Each row is a point on a tangle of strands that fork, close into loops and nearly touch. The rows are in no order.
(in the rows, 128 means zero)
Two points are linked if the straight distance between their rows is under 58.1.
j_122: [122 147  57 106  97  62 163 106 165 140 142 132 150]
j_645: [143 167 167 111 147 128 123 148 101 208 162  97 114]
j_478: [135 162  76 120  97  79 156 112 153 156 146 123 140]
j_494: [100 118  97 133 136 110 133 132 154 121  93 144 177]
j_241: [121 108 148 160 132 164 113 142 147  98 104 138 138]
j_789: [103 121  74 128 101  91 150 122 188 106 108 145 162]
j_352: [136 160 181 102 136 134 128 160 105 204 173  90 100]
j_820: [127 180 132  97 133  95 136 149 132 223 149  99 142]
j_811: [101 117  94 137 116 116 137 131 180 111  96 141 170]
j_380: [ 90 113 117 106 128 151 134 104 228 116  76 125 185]
j_86: [121 117 106 151  61 135 136 119 238  70 129 142 108]
j_785: [107 129  56 115  92  68 159 112 188 110 126 146 154]
j_253: [156 148 109 129  65 112 163 110 155 121 185 113  83]
j_68: [127 133  96 159  94 116 141 128 158 108 127 139 140]
j_545: [145 137  97 149  66 111 154 114 164  98 165 129  96]
j_744: [127  98 158 156 133 170 114 140 123  88 116 133 124]
j_481: [126  86 182 119 166 174  88 137  65  83 104 139  90]
j_958: [122  77 166 135 113 175 133 135 123  74 125 130 110]
j_218: [129 124 142 153 168 144  92 139  96 118  98 145 136]
j_476: [ 98 108  93  96 185  90 136 126 111 131 104 145 183]
j_703: [125 113 115 155  65 140 143 128 201  69 140 137 105]
j_548: [ 90 112 110 121 121 133 134 122 207 110  82 134 178]
j_15: [123  98 184 135 169 191  76 140 119  89  89 135 112]
j_662: [149 168 156 115 163 123 111 137  85 199 147 106 118]
j_324: [104 124  82 140  82 104 140 121 221  92 108 148 146]
j_925: [138 124 120 158 101 136 143 131 134 103 145 131 122]
j_877: [137 107 171 125 174 162  84 134  52  98 115 137  91]
j_846: [149 123 175 103 157 151 121 122  46 145 151 109  90]
j_425: [153 157 146 127 166 129 108 128  70 173 137 119 121]
j_935: [142 102 154 132 123 153 138 125  79 107 146 124 101]
j_855: [131 141 116 138 166 110 109 127  90 153 103 140 155]
j_745: [135 111 112 147  60 128 154 119 174  71 159 134  89]
j_10: [136 136 131 149 165 127  99 133  84 139 109 141 137]
j_377: [ 95 110  94 111 160  94 138 129 130 128  96 145 186]
j_166: [139 151  89 146  93 101 150 118 147 134 144 129 133]
j_55: [121 139 101 120 172  96 118 122  91 161 101 140 164]
j_163: [121 115 161 148 176 168  72 144 116 106  80 143 129]
j_191: [109 124  93 144  69 120 135 117 247  82 113 144 129]
j_9: [145 120 163 133 171 152  94 132  54 116 124 134  99]
j_573: [153 147 129 121  85 124 162 117 127 141 183 102  92]
j_743: [135  90 150 135 106 158 148 126  97  90 145 126 103]
j_884: [153 132 148 131 127 144 138 121  82 140 159 113 109]
j_969: [147 137 182  96 143 147 133 130  68 172 168  95  91]
j_392: [136 139 190  86 124 142 144 147  93 187 177  85  88]
j_748: [150 147 147 137 178 136  89 131  60 145 122 133 114]
j_669: [121  81 191 127 162 190  89 138 104  80  98 135 104]
j_701: [136 160 103 118 135  94 141 120 110 181 134 119 154]
j_546: [140 171 119 116 131 105 138 131 115 197 148 107 141]
j_692: [123 148  98  98 167  88 136 119  95 177 119 129 170]

A piece is two or more points that can be reached from each other along the links. Count, over all rows, the pieces, the separate loops (a circle has one, a figure eight two, a Y none), the forks (points with three links) and the tips (points with one).
pieces => 3
loops => 1
forks => 4
tips => 8

A tip is a point with one link. Name the tips that can be reached along the links from each point below, in the order of the rows.
j_352 => j_820, j_846
j_703 => j_380, j_476, j_925, j_573
j_935 => j_241, j_884
